Points on a hilly landscape, in no order, each with its height.
A ball rolls from a point to the lowest of its 5 nearest points, and stops where none of them is lower. Distance is the straight distance between rows; heights are no part of it.
(140): [ 14  21 -10 -11 -45  -9 -33 -29  22  -9  11 -17  13  -7 -30  20   9   9
  -3   3 -34  31  -8   0  39   8 -23  17 -16 -25   7   4 -31  15]  height 28.2
(1480): [ -2  11  27  -5  -9 -41   9   0  16 -12   3  15  -2  32  13  13  -6  -7
 -13 -28   5  15   6   0 -17 -16   1 -19 -18 -15  -1  11  12  39]  height 48.5
(551): [  1  -7   6  -1  11   3  10  -5   0  -6   3  -4  -9  -3   4   3  -4 -15
  -5  -6  18  -3   3   1  -2   7  -8   0  11   5  11  -5   3   2]  height 15.4
(510): [-30 -32 -15  10  59  29  20  30 -27  18 -29   6 -14 -11  33 -32 -13   9
   6  17  37 -32  22   2 -60  -3  40 -27  24  30   1 -23  22 -33]  height 45.0
(516): [ 26  41  21 -17 -74 -32 -16 -26  34 -10  29   3  39  29 -27  38   9 -13
 -24 -23 -49  32 -15   9  50   0 -24  23 -35 -53  -2  24  -3  58]  height 67.2
(720): [ -2   7  27  -5   1 -32  12   6  14  -7   2  16  -6  31  15  10  -4 -12
 -16 -27  11  12   6   2 -20 -12   0 -21 -16 -10  -5   6  14  37]  height 68.5
(903): [ 15  27   9  -5 -53 -16 -26 -36  31  -4  20  -8  31  14 -31  29   5 -16
 -10  -9 -51  29  -2   3  43   2 -28  32 -23 -38   6  17 -23  37]  height 66.6
(1227): [-13 -24 -12  17  42  28   4  27 -24  17 -17  -5 -12 -26  13 -39   5   9
  21  36   6 -24   3 -13 -21  -2  16  -3  26  38 -10  -5   4 -49]  height 37.9
(458): [-17  -4  29   5  36 -21  33  21   2   3  10  24  -5  37  27  -4  -6 -19
  -7 -39  52  -5  22  20 -43  -6  33 -40   3  -8   9   7  24  20]  height 61.2
(300): [  9  17  11  -4 -10 -34  -4 -12  15 -16  10   2  -3   8 -13  10   0   0
 -10 -15 -12  15   1  -4  11   1 -15   1 -12 -14  -3   1  -7  27]  height 26.5
(866): [-15 -12   9   2  55  -1  29  12 -13  -3   4  25 -13  27  20 -11 -18  -5
   6 -22  55 -22  20  11 -35 -10  32 -25   6   4  -6  -5  18  -4]  height 23.9
(1441): [  9  25  23 -18 -44 -49   4 -21  17 -23  27  -7  34  46  -3  35   7 -21
 -40 -44 -22  28  -3  14   4 -10  -9  -3 -27 -53  13  38  13  61]  height 60.6
(132): [ 17  26   7  -5 -55 -12 -29 -40  29  -4  22 -15  30   8 -38  32   6 -10
 -12   0 -56  33  -4   5  50   6 -28  33 -21 -37   8  14 -27  32]  height 67.9
(1219): [-25 -28 -15   5  52  26  12  27 -25  21 -25   2 -13 -13  34 -35  -7   7
   8  20  30 -30  17  -3 -49  -5  31 -21  22  32  -1 -13  22 -33]  height 45.2
(1538): [-15 -15  -5  -8  40  11  12   7 -18   2  -9  17 -16  14  22 -12 -18   4
   3  -3  44 -27   9   8 -35  -6  18 -15   6  13  -8  -6  21 -13]  height 9.0
(1478): [-11 -10  14   2  25   2  21   5  -3  -2  -4  11 -10  21  17  -5 -13 -14
   0 -24  39 -14  11  13 -25  -2  10 -12   2   3   3  -8  13   4]  height 9.7
(884): [  9  -5   5   0   4   4   6  -6   1  -7   0  -9  -5 -10  -7   7   0  -8
  -8  -6   7   1  -3  -2   2  13 -12   5  11   7   4  -5   2   2]  height 18.3
(675): [ -8   8  33  -7  17 -43  30   9  10  -7  14  21  -3  42  20  24  -7  -9
 -25 -34  24  12  14  11 -42 -16  19 -47  -3 -19   4  15  26  41]  height 42.2
(537): [  3  24  24 -16 -38 -49   8 -19  18 -23  21  -6  31  50   0  36  -1 -21
 -41 -54 -16  22   0  15  -7 -10  -8  -8 -30 -49  14  34  17  64]  height 55.0
(972): [-17 -31 -17  20  43  39   1  35 -24  15 -24  -3 -18 -32  12 -41   5  12
  31  42   8 -35   7 -20 -20   3  10   5  25  45 -15 -24 -15 -64]  height 55.5
(846): [-32 -31 -23  13  82  15  36  36 -33  17 -15  20 -25  -6  37 -32 -23   5
   0   4  57 -41  36   5 -70  -4  55 -37  28  26  10 -24  27 -26]  height 51.4
(1142): [-18 -24 -15  -2  47  25   6  20 -23  19 -17   0 -14 -10  30 -33  -5   5
   8  21  27 -26  11  -3 -42  -4  26 -17  19  27  -5  -4  22 -32]  height 39.4
(350): [-20 -23 -18  -2  48  24   9  17 -24  15 -16   5 -15  -1  28 -23 -12   6
   3  12  34 -29  10   0 -44  -3  26 -19  16  22  -9  -5  27 -23]  height 33.6
(930): [ 23  28  16 -11 -68  -3 -38 -47  32  -4  17 -26  37   8 -51  41   6  -2
 -13  13 -67  33 -17   4  69  10 -38  37 -24 -35   0  12 -29  34]  height 69.2
(587): [-20 -18  -9  -3  67   0  30  18 -24   3   4  25 -20  23  27 -18 -21   1
   1 -14  54 -27  27   8 -48 -13  38 -27  13   7 -13  -7  25 -10]  height 20.1
(1252): [ 13  25   5  -6 -49 -15 -28 -35  31  -5  16  -7  24   9 -30  28   3  -9
  -8 -11 -45  30  -2   3  38   3 -25  30 -23 -34   9  11 -25  31]  height 54.4
(757): [-23 -21 -11  -4  75  -4  35  36 -18   8   3  34 -20  29  40 -23 -24  -9
  -1 -27  64 -27  34   3 -67 -16  49 -30  12   8 -11  -3  27  -8]  height 42.4
(940): [ 10  19   4  -3 -31 -24 -17 -21  21 -14   4   0   8   7 -24  16  -2   5
  -5 -16 -24  18  -4   0  17   5 -17  17 -21 -20  -1   1 -17  26]  height 27.5
(728): [-24 -30 -14  11  53  29  11  33 -25  23 -30   3 -13 -19  37 -38  -3   7
  17  26  31 -29  21  -5 -48  -7  34 -19  26  35   2 -18  11 -45]  height 50.8
(1313): [-10  -5  28   4  20 -17  26  15  10   0   2  13 -10  28  17  -1  -7 -18
 -11 -31  27   1  10  12 -26  -3   8 -23  -9  -3  -5  -2  15  26]  height 74.1
(1409): [-12 -21 -22  18  25  42  -6  25 -16  20 -23  -2 -16 -32   1 -38   3   6
  34  40  -4 -28  -5 -22  -8   3   4  12  15  45 -15  -9 -10 -54]  height 33.5
(1497): [-17 -10  23   6  42 -11  31  15  -4   0   6  24  -7  33  22  -7 -14 -13
   1 -31  51 -14  19  18 -33  -8  29 -28   5  -2   4  -1  18   6]  height 29.2
(794): [ 13   0  -1  -3  -8   5  -1  -5   9  -4  -4 -14  -3 -14 -16   8   3  -6
  -7  -2  -6   5  -5  -8   7  13 -14   6   1   6   1  -7   1  11]  height 23.1
(1424): [ 31  38  32 -20 -76 -49  -5 -27  31 -31  33   2  44  41 -24  52   7  -7
 -38 -37 -37  28 -16  12  41   0 -19   3 -36 -66  -1  29   2  64]  height 64.7
(2): [  3  18  20  -3 -15 -45  -2 -13  16 -16  11   9  -1  18  -1  11  -1  -5
 -11 -20  -7  18   4  -1   4  -8  -8  -3 -15 -19   5   9  -3  31]  height 16.5
(1511): [ 17  18 -15 -12 -41  -4 -29 -22  21  -6   5 -16   6 -12 -28  15   9  10
  -1   5 -24  26 -12  -6  38   8 -17  13 -12 -16   4   0 -23  14]  height 21.4
(1293): [ 18  30  24 -14 -50 -50   1 -21  21 -23  34  -3  34  40 -12  37  10 -18
 -40 -38 -30  28  -7  12  19  -6 -13   0 -27 -55   8  38  11  62]  height 61.5
(674): [ 28  39  31 -24 -57 -59  -2 -27  24 -35  37  -1  39  50 -14  54   5 -16
 -42 -45 -25  28  -6  12  27  -2 -19  -5 -32 -68  11  36   8  67]  height 65.4
(719): [ 24  35  37 -27 -39 -71   8 -32  25 -35  28   6  37  79  -8  63  -9 -26
 -35 -72 -12  16   3  24   1  -7 -18 -17 -43 -65  13  24  16  84]  height 63.3
(743): [ -9  16  35  -5  -2 -52  27  -9  10 -21  11  14   9  46  10  32 -13  -2
 -26 -42  13  13   9  14 -36 -23  16 -38  -7 -28  13  19  23  49]  height 39.7
(1512): [-14 -23 -13   0  43  23   5  19 -24  18 -17  -3 -13 -15  27 -34  -1   7
  12  27  20 -24   8  -4 -33  -4  23 -12  25  31  -5   0  18 -35]  height 32.1
(1366): [-21 -33 -51   4  35  70 -12  33 -37  26 -25  -6 -36 -77   6 -48  20  27
  34  67  19 -45  -7 -25   0  13   3   9  32  66  -5 -37 -33 -77]  height 37.6
(13): [ -1 -10 -21  12   5  32  -9  18 -16  20 -17   2 -15 -28   1 -28   7  12
  31  34  -6 -14 -18 -10   7   8  -3  14  11  35 -11   1  -3 -47]  height 49.6
(1335): [ -3 -13 -14  11  17  26  -4  21 -17  14 -17   0 -10 -25   2 -30   6  15
  22  31   0 -20 -13  -5  -6   6   6   6  15  33 -17   0   6 -46]  height 36.2
(456): [ 18   8 -15 -11 -32   5 -21  -9  12   0  -2 -22   4 -21 -23   8  10   5
   0   8 -17  19 -15 -16  33   8 -13   9  -4  -3   4   0 -10  12]  height 6.2
(1191): [ 28  39  30 -29 -57 -68   1 -33  29 -37  32  -1  37  64  -9  61  -1 -23
 -38 -55 -16  21   0  17  18  -4 -21 -10 -36 -70  17  34   8  75]  height 64.6
(542): [-14 -25 -33  18  27  49  -9  23 -16  19 -21  -5 -20 -44   0 -36   5   5
  38  49  -1 -31   0 -27  -4   5  -1  15  18  51 -12 -17 -23 -64]  height 32.2
(1488): [ -8 -17 -12   3  35  18   3  17 -25  14 -12  -2 -13 -20  16 -32   3  11
  11  28  15 -21  -1  -4 -20   0  14  -9  23  29 -10   3  16 -40]  height 20.7
(655): [ 16  -7 -10   5 -22  25  -5   4  -2   4  -7  -8   3 -33   0   4  11   4
  12  12  -9   9 -13  -8  18   3 -12  15  10  15   2  -6  -5 -22]  height 28.8
(336): [ -5  20  28  -2 -28 -49   9 -13  17 -17   6   9  16  34   8  18  -6  -8
 -20 -38  -6  19   5   7 -12 -22   3 -12 -21 -30  13  20   9  46]  height 37.2
(853): [ 12  23   4  -3 -45 -19 -24 -28  27 -12   6  -1  18   8 -28  22   1  -5
  -7 -17 -34  25  -2   2  25   3 -22  26 -24 -31   6   5 -23  26]  height 38.7
(712): [-11  -8  27   7  27  -9  27  11   5  -3   1  15  -7  29  17  -3  -9 -15
  -5 -29  34  -5  12  14 -25  -2  12 -21  -3   1  -1  -6  15  17]  height 33.7
(529): [ -3  -6 -31  20   2  40 -13   9 -16  21  -5  -5 -20 -39  -8 -26  10  12
  36  44 -18  -8 -18 -15  29  13  -9  20   9  37  -7  -2 -18 -52]  height 41.8
(259): [  3  -6 -17   9  -7  28  -8  12 -14  14 -14   3 -11 -29   6 -14   9  14
  25  23  -5  -5 -20  -2  11   6  -4  14  10  26  -8   0  -2 -44]  height 44.9
(520): [ 13  18 -10 -11 -34 -12 -24 -17  19  -9  -2  -9   3  -7 -24  13   4   8
  -2  -3 -19  20  -7  -6  24  10 -18  13 -17 -13   4   0 -16  20]  height 16.2
(1226): [ 16  -3  -9  17 -25  38 -17  -3  -5  13  -3 -16   1 -41 -13   5  16  14
  20  32 -41  17 -24 -20  55   5 -23  31   7  12  -7 -20 -24 -31]  height 21.9
(1134): [-13 -12   6  -3  33   5  17   5 -12  -2  -8  18 -13  19  18  -7 -17  -4
   4 -15  45 -23  10  13 -28  -5  15 -12   5   5  -2  -7  15  -6]  height 8.3
(901): [-15  -9  16   4  51 -12  33  21  -8   1   7  32  -7  36  28 -11 -15 -13
   4 -34  63 -18  25  14 -46 -14  45 -35   6  -1   5   5  23   5]  height 30.1
(672): [ 14  -8  -3   1 -12  15  -2  -4   2  -3  -8 -13   2 -23 -11  11   5  -3
  -3   1  -1   4 -10  -6   7   9 -12   9   8  10   2  -7   0  -3]  height 23.8
(1006): [ 12  -6 -13   8 -18  26  -7   6  -9   8  -9  -2  -2 -34   4   0  10   9
  16  13  -5   5 -18  -4  13   5 -10  16  12  19  -1  -6  -4 -33]  height 41.9
(1544): [ 29  39  21 -19 -85  -9 -39 -50  35  -1  18 -26  36  12 -50  44   6   0
 -15  13 -76  31 -26   9  87  17 -49  39 -29 -42  -2  11 -27  44]  height 71.0
(464): [  1 -11 -14  11   6  27  -6  18 -18  15 -16   2 -11 -28   5 -23   8  16
  22  27  -1 -15 -17  -4   1   8   0   9  11  30 -13   0   3 -44]  height 37.4
(882): [ -3  -8 -27  15   2  35 -11  14 -14  21 -10   0 -18 -34  -3 -29   9  11
  36  37  -8 -12 -17 -12  19   9  -4  17   9  36  -8   2 -11 -48]  height 52.4
(1539): [ -5 -14 -11  -3  26  12   2  10 -24   6  -8   1 -12 -17  17 -22  -1  11
  10  20  22 -17  -4   3 -18   0  11  -8  23  22  -4   4  14 -34]  height 12.7
(973): [  3  -6 -26  18  -5  35 -11   9 -17  22  -3  -1 -18 -38  -4 -22   9  13
  34  37 -17  -3 -19 -10  31  12 -10  22   9  30  -7  -2 -18 -50]  height 50.7
(84): [-22 -32 -26  18  44  49   0  38 -27  14 -27   1 -27 -42  13 -43   5  16
  32  45  13 -41   6 -22 -19   7   6   6  26  52 -14 -36 -24 -72]  height 59.4
(154): [ 17  20  -1  -7 -53  -2 -36 -38  25  -9  13 -25  25  -6 -39  29  10   8
  -5   9 -48  36 -12   5  52   8 -30  26 -17 -32   5   3 -39  14]  height 44.2
(1049): [ 18  17 -13 -10 -42   0 -30 -21  15  -3   6 -25  11 -20 -34  12  14  18
  -2  14 -30  29 -17  -7  48   8 -19  13  -9 -14   5   1 -23  10]  height 16.7
(994): [  1   3  15  -6   7 -23   9   2  13  -3   5   5 -13  19  12   2  -3 -20
  -8 -19  12   7   8  -1 -10  -1  -7  -8 -11  -5  -1   2   5  28]  height 13.1
(1120): [ -8  15  32  -5 -14 -47  16  -9  13 -20   3  12  10  40   9  25  -9  -2
 -19 -41   4  14   5   6 -24 -22   9 -26 -17 -26   9  16  18  45]  height 38.9
(987): [ -7 -11  -9  -8  27  14   5   3 -21   5  -7   7 -15  -4  22 -14  -7   7
   7  11  35 -20   4   8 -22  -3  12 -10  16  16  -2   2  18 -26]  height 9.4
(716): [ -7  -8  14   0  20  -4  17   4   4   0  -2   7 -11  19  17  -4 -11 -21
  -2 -22  30  -8   9   9 -17   1   0  -6  -3   2   6  -7   9  14]  height 14.6
(272): [-19 -20  -6  -5  62  11  22  14 -24   5  -1  19 -19  16  23 -16 -22   4
  -2  -7  46 -26  20   7 -44  -8  32 -24  11  12 -14  -8  27 -13]  height 13.6
(990): [ -7  -1  32   0  17 -27  24  15  12  -4   6  17  -5  33  18   8  -5 -14
 -19 -33  22  10  11  11 -32  -5  12 -32  -8  -7  -7   4  18  32]  height 14.8
(926): [ -1  23  26 -16 -19 -59  21 -21  13 -29  26  -3  26  68  -1  44  -8 -18
 -42 -68  -5  19   7  27 -24 -10  -5 -23 -26 -53  10  28  23  73]  height 50.5
(258): [-12  20  30  -5 -20 -52  22 -19  12 -23  12   0  23  52   2  31 -14 -10
 -33 -55   0  16   3  19 -25 -17   4 -24 -20 -38  15  23  23  61]  height 40.1
(830): [ 21   2 -12  -3 -28  17 -14  -4   7   5  -3 -21   6 -31 -15  10  13  -1
   5  13 -17  17 -16 -17  30   6 -15  14   4   9   7  -5  -6  -3]  height 12.1
(437): [  4  -5 -24  22 -10  39 -14   2 -17  20  -2  -5 -18 -40 -11 -14  12  17
  32  40 -27   3 -22  -9  42  16 -16  25   6  26  -8 -10 -22 -48]  height 48.2
(80): [-26 -30 -16   3  59  26  18  25 -24  17 -21   6 -16  -7  31 -30 -14   7
   1  13  34 -32  19   2 -56  -4  36 -24  20  28  -6 -16  25 -25]  height 35.3
(1091): [ -3  -8   1  -4  15   5  10  -7  -6  -2   0   3 -10  -1  13  -1  -5  -8
   0  -6  29 -13   4   9 -11   2  -3  -2  12   7  11  -5   6  -7]  height 8.2
(774): [  9  -6 -17  10 -18  29  -9   7 -11  12  -8   1  -8 -38   4  -8  12  11
  24  23 -12   4 -17  -6  21   6 -10  18  13  21  -1  -3 -10 -41]  height 52.9
(29): [-21 -29 -12  13  50  27   8  31 -27  20 -23  -2 -16 -25  30 -43   2   6
  23  35  21 -29  17 -10 -35  -6  23 -11  29  38  -1 -14   3 -50]  height 44.5
(358): [-15 -25 -13   8  44  23   4  24 -23  18 -17  -4 -11 -21  22 -40   3   8
  15  33  15 -23   7  -7 -30  -3  20  -9  27  34  -6  -5  12 -43]  height 33.4
(797): [ 14  -5 -12  15 -22  32 -10   2  -9  13   1  -9  -3 -40  -5   2  15  11
  22  28 -28  15 -19 -12  43   1 -19  25  10  14  -2 -12 -21 -35]  height 30.4
(1341): [ 23  33  15  -8 -62 -20 -22 -33  33  -3  25  -2  32  22 -30  30   6 -19
 -16 -16 -56  31  -6   4  48   1 -25  31 -29 -44   2  21 -13  48]  height 74.3
(610): [ 19  15  -6  -6 -62  11 -41 -25  19  -7   0 -36  24 -18 -37  13  18  23
  -1  20 -47  36 -29  -1  63   5 -34  26 -18 -23  -4  -5 -37   2]  height 43.4
(872): [ 19  30  30 -11 -56 -43  -1 -23  23 -22  31  -3  38  36 -21  33  10 -15
 -38 -34 -39  30 -10  11  28  -4 -12   9 -31 -54  -1  31   7  57]  height 60.8
(86): [ -1 -11  -9   4  15  19   0  12 -19   5 -12   3 -11 -21   6 -19   2  17
  12  21   7 -14 -14   1  -6   7   3   0  17  27 -11   1  10 -39]  height 22.1
(811): [  1 -10  -1   0  13   7   8  -6 -13  -4   0  -2  -8 -11   9  -2   0  -1
   0   2  22 -11   0   9  -6   4  -1   0  18  11   6  -3   6 -18]  height 9.5
(1464): [-34 -27 -25   7  82   9  40  36 -25  17  -7  24 -26   5  38 -32 -25  -3
  -3  -7  58 -39  40   6 -70  -4  53 -35  23  20   5 -19  30 -17]  height 4.7
(182): [  8  26  26   1 -39 -45   2 -23  20 -21  25   0  32  29 -14  20   8 -14
 -29 -34 -34  27  -1  11  15 -10  -8   8 -22 -42   8  26   2  48]  height 50.1
(1135): [ 13  29  28 -26 -35 -62   8 -26  20 -31  29   1  33  72  -4  55  -5 -22
 -41 -67 -11  19   2  21  -8  -7 -17 -16 -39 -61  10  28  19  79]  height 58.7
(547): [ 19  -2 -10   6 -27  24 -14  -1   1   7   0 -18   5 -34 -14   6  16   5
  14  21 -26  18 -18 -17  40   1 -14  18  11  10   5 -10 -11 -16]  height 18.6
(305): [  3  13  18  -8  -9 -41   3  -4  15 -11   8  12  -7  21   8   7  -2 -10
  -8 -21   0  15   8  -3  -2  -9  -6  -7 -14 -12   3   8   2  34]  height 44.6
(639): [ -9 -28 -39  17  24  58 -15  12 -19  20 -14 -11 -23 -54  -7 -30  10  10
  39  60  -6 -29  -5 -28  11   7  -4  16  19  52  -9 -16 -34 -65]  height 22.9
(1392): [-26 -33 -34  15  51  54   2  46 -37  13 -30   4 -40 -47  13 -46   4  22
  31  52  26 -49   4 -20 -17  12   9   4  28  54 -12 -41 -24 -75]  height 67.4
(1031): [ 22  20   7  -7 -66   6 -46 -41  27  -8   9 -33  36  -5 -45  35  10   5
  -9  17 -61  36 -18   4  64   7 -39  33 -21 -32  -1   7 -37  15]  height 60.5
(62): [ -1  21  24   0 -31 -49   5 -19  17 -19  12   7  16  26   2  16  -1  -8
 -18 -31 -13  20   5   6  -2 -19  -3  -3 -18 -30  15  20   2  42]  height 34.3
(695): [ -7 -16 -21  16  17  38  -6  23 -14  20 -21  -1 -15 -30  -1 -34   5  10
  33  38  -5 -23 -11 -17  -1   5   0  14  14  40 -16  -3  -3 -50]  height 36.6
(929): [-17 -29 -24  21  38  49  -5  32 -20  15 -25  -2 -18 -38   5 -39   2   9
  34  43   3 -35   3 -25 -14   5   3  11  20  49 -14 -21 -19 -65]  height 44.7
(367): [ 29  41  18 -18 -71 -22 -25 -42  35  -1  31  -8  35  22 -39  37  10  -8
 -15  -5 -63  33 -16   8  72   7 -34  31 -27 -48   2  20 -18  51]  height 71.5
(615): [ 12  15   1  -5 -19 -19 -11 -12  16 -14   1  -3  -3   2 -21  11  -1   4
  -9 -11 -14  14  -4  -4  13   9 -16   6 -15 -10  -3  -2  -9  24]  height 22.8
(817): [ 17  18  -9  -8 -47  -1 -35 -27  17  -6   7 -29  14 -17 -36  16  13  20
  -3  13 -38  34 -19  -1  51   8 -25  17 -12 -22   2  -2 -31   7]  height 23.7
(474): [  8  11  11  -5   1 -29   1  -8  12  -9   7   4 -10  11  -3   3   0  -9
 -10 -12   0  13   5  -5   4   2 -11  -1  -7  -8   0   2  -2  29]  height 56.6
(273): [-25 -26 -15   0  62  22  22  22 -26  12 -12  10 -16   4  27 -24 -18   8
  -2   4  39 -31  18   4 -53  -4  34 -25  17  20 -13 -13  28 -20]  height 14.0
(176): [ 13  21  -6  -9 -46 -13 -28 -30  24  -9   8  -6  14   0 -28  22   3   3
  -5  -8 -33  26  -3   1  31   5 -23  24 -21 -27   9   6 -29  21]  height 32.9
(385): [-14 -32 -45  13  30  63 -15  20 -24  20 -16  -7 -28 -63   1 -35  13  15
  35  61   5 -36  -1 -27   1   7  -4  13  24  56  -9 -26 -37 -73]  height 28.1
(637): [ -7  -7   6  -2  17   2  15  -2   0  -1  -3   6 -10   9  16  -2 -10 -17
  -1 -14  34 -11   9   8 -16   1  -1  -5   4   4   8  -5   8   6]  height 5.4
(567): [  0 -11  -5  -4  18   9   5  -1 -19   1  -4   5 -12 -11  13  -7  -3   7
   4   7  26 -16  -1  10 -12   1   3  -5  18  13   3   0  11 -24]  height 9.1
(584): [ -6 -18 -35  17  18  52 -15   8 -17  20 -10 -10 -21 -47 -13 -30   7   7
  40  57 -11 -24 -11 -25  22   8  -5  20  15  48  -8  -8 -25 -59]  height 27.9
(503): [  7  22  16   6 -36 -33  -8 -25  24 -20  12   4  22  16 -23  17  -2  -4
 -16 -26 -34  24   0   5  16  -4 -14  20 -22 -31   2   8 -13  34]  height 46.6
(650): [-25 -32 -21  17  59  35   9  47 -36  14 -27   5 -32 -34  27 -47   5  17
  33  45  30 -38  15 -14 -25   2  20  -6  33  48  -4 -33 -17 -70]  height 12.4
(1116): [-17 -14   0  -1  64  -5  30  20 -19   1   7  28 -16  29  28 -15 -20  -4
   4 -21  59 -24  27   8 -46 -14  41 -29  10   7  -7  -1  23  -6]  height 20.9
(1303): [  3  22  23   3 -26 -49  -1 -20  16 -21  14   9  15  21  -6  14   0  -6
 -16 -28 -17  22   4   5   6 -14  -5   6 -17 -29  10  16  -6  34]  height 33.8
(609): [-16  -9  11   2  56  -8  30  18 -13  -1   7  29 -11  32  26 -12 -18  -7
   5 -29  60 -21  23  12 -41 -16  41 -28   7   2  -1   2  19   2]  height 24.6
(703): [ 18  12  -8  -2 -55  17 -35 -15  17  -1  -3 -34  17 -25 -35   3  20  24
   5  24 -47  31 -35 -11  68   4 -26  26 -13 -12  -4  -9 -28   0]  height 24.7
(910): [ 21   8  -9   2 -42  16 -26 -10  11   2   0 -30  12 -27 -35   2  20  19
   7  24 -39  28 -30 -18  61   5 -17  18  -3  -4  -1 -11 -20   1]  height 14.7
(1482): [-27 -35 -15  14  65  30  17  43 -31  17 -36  13 -20 -19  39 -36  -9  15
  17  25  44 -37  24   0 -59  -4  46 -29  24  40   4 -32  14 -46]  height 46.5
(1420): [-11 -21 -18  18  30  34  -3  26 -18  16 -23  -4 -11 -28   1 -36   4   9
  28  36  -3 -28  -6 -18 -11   3   5   8  18  42 -17  -7  -2 -53]  height 22.0
(1095): [-31 -24 -23   2  82   4  40  37 -24  14  -1  26 -26  16  42 -31 -24  -8
  -3 -17  59 -35  38   3 -72  -8  52 -31  18  16  -4 -12  30 -11]  height 67.3
(1521): [-25 -35 -17  14  60  29  11  48 -32  19 -37  11 -26 -22  41 -44   1  12
  31  36  40 -36  21  -8 -40  -5  34 -16  27  46   4 -30  -1 -58]  height 42.7
(958): [ 10  26  27   0 -44 -38   0 -23  23 -19  26  -1  36  28 -20  23   7 -16
 -30 -34 -40  27  -4   9  22  -5 -12  15 -25 -46   1  28   2  50]  height 58.0
(1552): [ 21   5  -6   6 -39  25 -22  -7   5   4  -5 -30  10 -33 -29   3  18  15
  12  28 -42  25 -30 -23  63   0 -20  23   0   4  -3 -15 -18  -8]  height 15.1
(778): [  7  -9  -1   3   3  14   6  -3 -10  -7  -5  -6  -4 -20   0   3   2   3
   1   4   9  -4  -7   4   0   7  -6   4  15  11   2  -6   4 -20]  height 15.7
(231): [ -8 -10   2  -4  21   7  12  -1  -9  -3  -6  10 -10   8  18  -4 -12  -6
   5  -9  38 -18   9  10 -20  -4   4  -7   9   7   8  -4  10 -10]  height 7.7
(891): [ 28  28  13 -15 -84   5 -49 -46  33  -2   8 -35  40  -1 -50  42   7  -3
 -10  23 -71  35 -25   3  77   8 -46  39 -25 -32  -3  12 -35  26]  height 67.8
(1001): [-12   0  33   1  26 -31  31  15   8   0  12  21  -4  38  25  10  -3 -15
 -20 -37  31  11  15  16 -41  -8  22 -44   1 -15   4   9  22  31]  height 60.9
(409): [  5  -9  -7   5   0  20  -3   8 -16   1 -14   2  -6 -26   5 -11   5  16
  11  16   5  -9 -15   4   0   6  -2   7  12  21  -8  -2   4 -36]  height 22.5
(1034): [  6   0   8  -3   7 -10   8  -5   6  -7   6  -7 -10  -1  -3   5   0 -14
  -8  -8   7   4   5  -2   0   8 -12   1   3   3   3  -3   3  16]  height 33.3
(421): [ 20   1  -7  -5 -23   9  -9  -5   9  -2  -8 -16   1 -23 -16  11   5  -2
  -3   4 -11   9 -10 -14  17   8 -12  11  -1   7   2  -5  -2   6]  height 16.4
(777): [ -8   9  36  -4   2 -44  20   2  12 -13   5  18   0  39  12  22  -9  -5
 -22 -34  12  13   7   7 -32 -18  13 -36 -11 -18  -3  11  20  40]  height 41.7
(1268): [ 15  27  19  -2 -52 -26 -13 -28  32 -12  19   2  36  21 -28  25   6 -17
 -20 -25 -47  27  -4   7  29  -2 -20  28 -28 -40   0  17  -9  42]  height 68.8
(1331): [  3  -9  -3   2   7  15   4   1 -16  -2  -6   1  -5 -22   5  -4   2  10
   6  10  15  -9  -7   7  -4   5  -3   2  19  16   0  -2   7 -29]  height 12.6
(257): [ 17  11 -11 -11 -26  -1 -18  -9  16  -5  -4 -14   0 -14 -23  11   4   3
  -3   0 -14  13 -10 -11  21  11 -16   8  -8  -2   0  -1  -8  17]  height 10.4
(122): [-29 -35 -15  16  80  19  28  42 -35  15 -25  22 -24 -16  36 -30 -15  14
   9  17  53 -40  31   4 -67  -2  58 -38  30  36  10 -31  22 -39]  height 48.0
(1517): [-30 -31 -18   9  70  23  25  29 -27  16 -19  10 -18  -5  31 -29 -18   7
   0   7  41 -35  27   5 -62  -3  43 -31  22  27  -2 -21  27 -26]  height 41.5
(113): [ 26  38  21 -16 -71 -15 -32 -47  34  -1  27 -17  34  15 -47  42   7  -3
 -15   4 -70  32 -19   9  78  13 -40  34 -27 -44   0  15 -24  46]  height 73.3
(1377): [  5  -8   4   0   9   6   8  -7  -8  -6   1  -5  -5 -10   4   2  -1  -7
  -2  -2  18  -7   1   6  -5   6  -6   2  15   7   8  -6   4  -8]  height 10.9
(579): [ 24  39  18 -14 -68 -24 -23 -35  37  -2  31  -3  34  23 -33  35   8 -14
 -15  -9 -58  33 -12   6  62   3 -29  31 -28 -48   2  23 -13  53]  height 71.1
(1117): [ 15   6  -4  -7 -16  -5 -10  -9  13  -7  -3 -13  -3  -9 -21  12   2   0
  -7  -4 -11  11  -8 -12  14  12 -15   6  -6   0  -1  -4  -4  17]  height 15.3
(544): [ 12  21  -6 -10 -38 -16 -25 -23  22 -11   2  -4   8  -2 -26  19  -1   4
  -4  -8 -25  20  -4  -2  23   8 -19  17 -21 -20   5   1 -22  22]  height 22.3
(239): [  5  -4 -22  16 -10  31 -11   7 -15  17  -1  -3 -13 -38  -1 -14  12  13
  31  35 -21   2 -20  -7  33   9 -13  22  10  24  -7  -6 -16 -46]  height 57.9
(1061): [ 21   7  -9  -3 -36  10 -21 -10   9   2   2 -26   9 -29 -28   7  16  13
   6  20 -29  24 -19 -18  48   4 -15  13   1   0   4  -5 -14   1]  height 10.1
(1468): [ -3  22  24 -16 -31 -49  13 -20  16 -24  19  -3  30  60  -2  40  -5 -18
 -43 -62 -12  19   3  21 -17 -11  -7 -15 -29 -51  12  30  21  70]  height 48.1
(280): [  8   8   8  -6   1 -20   1  -7  10  -9   7  -4 -11   4 -10   6   0  -9
 -10 -10  -2  10   0  -6   6   8 -15  -1  -3  -4  -1   0  -1  25]  height 52.8
(1486): [ -5  -9  -2  -5  19   9  10  -4 -12  -3  -4   6 -10   0  17  -6  -6  -4
   4  -2  34 -16   3   8 -15  -1   3  -3  14   9   8  -3   8 -15]  height 8.1
(845): [-34 -30 -26  13  86  10  42  45 -32  16 -23  32 -33  -5  43 -30 -25   1
   3   0  70 -48  42   5 -81  -6  65 -38  28  33  17 -27  32 -29]  height 51.6

For each start below, name the point where the ball stops.
(579): (456)
(458): (637)
(1252): (456)
(958): (456)
(777): (2)
(1268): (456)
(1441): (2)
(1191): (2)
(1331): (637)
(719): (2)

Call two points neighbours if one is among the 5 nearest of the other. Go from one point of each pair to the other, from neighbour to neighbour, staying as low as possible. Name the highest point that can't be avoided.
(650) / (1420): (29)
(639) / (990): (1335)
(637) / (2): (300)
(1420) / (1464): (1517)
(456) / (990): (712)
(639) / (1420): (1409)
(637) / (456): (794)
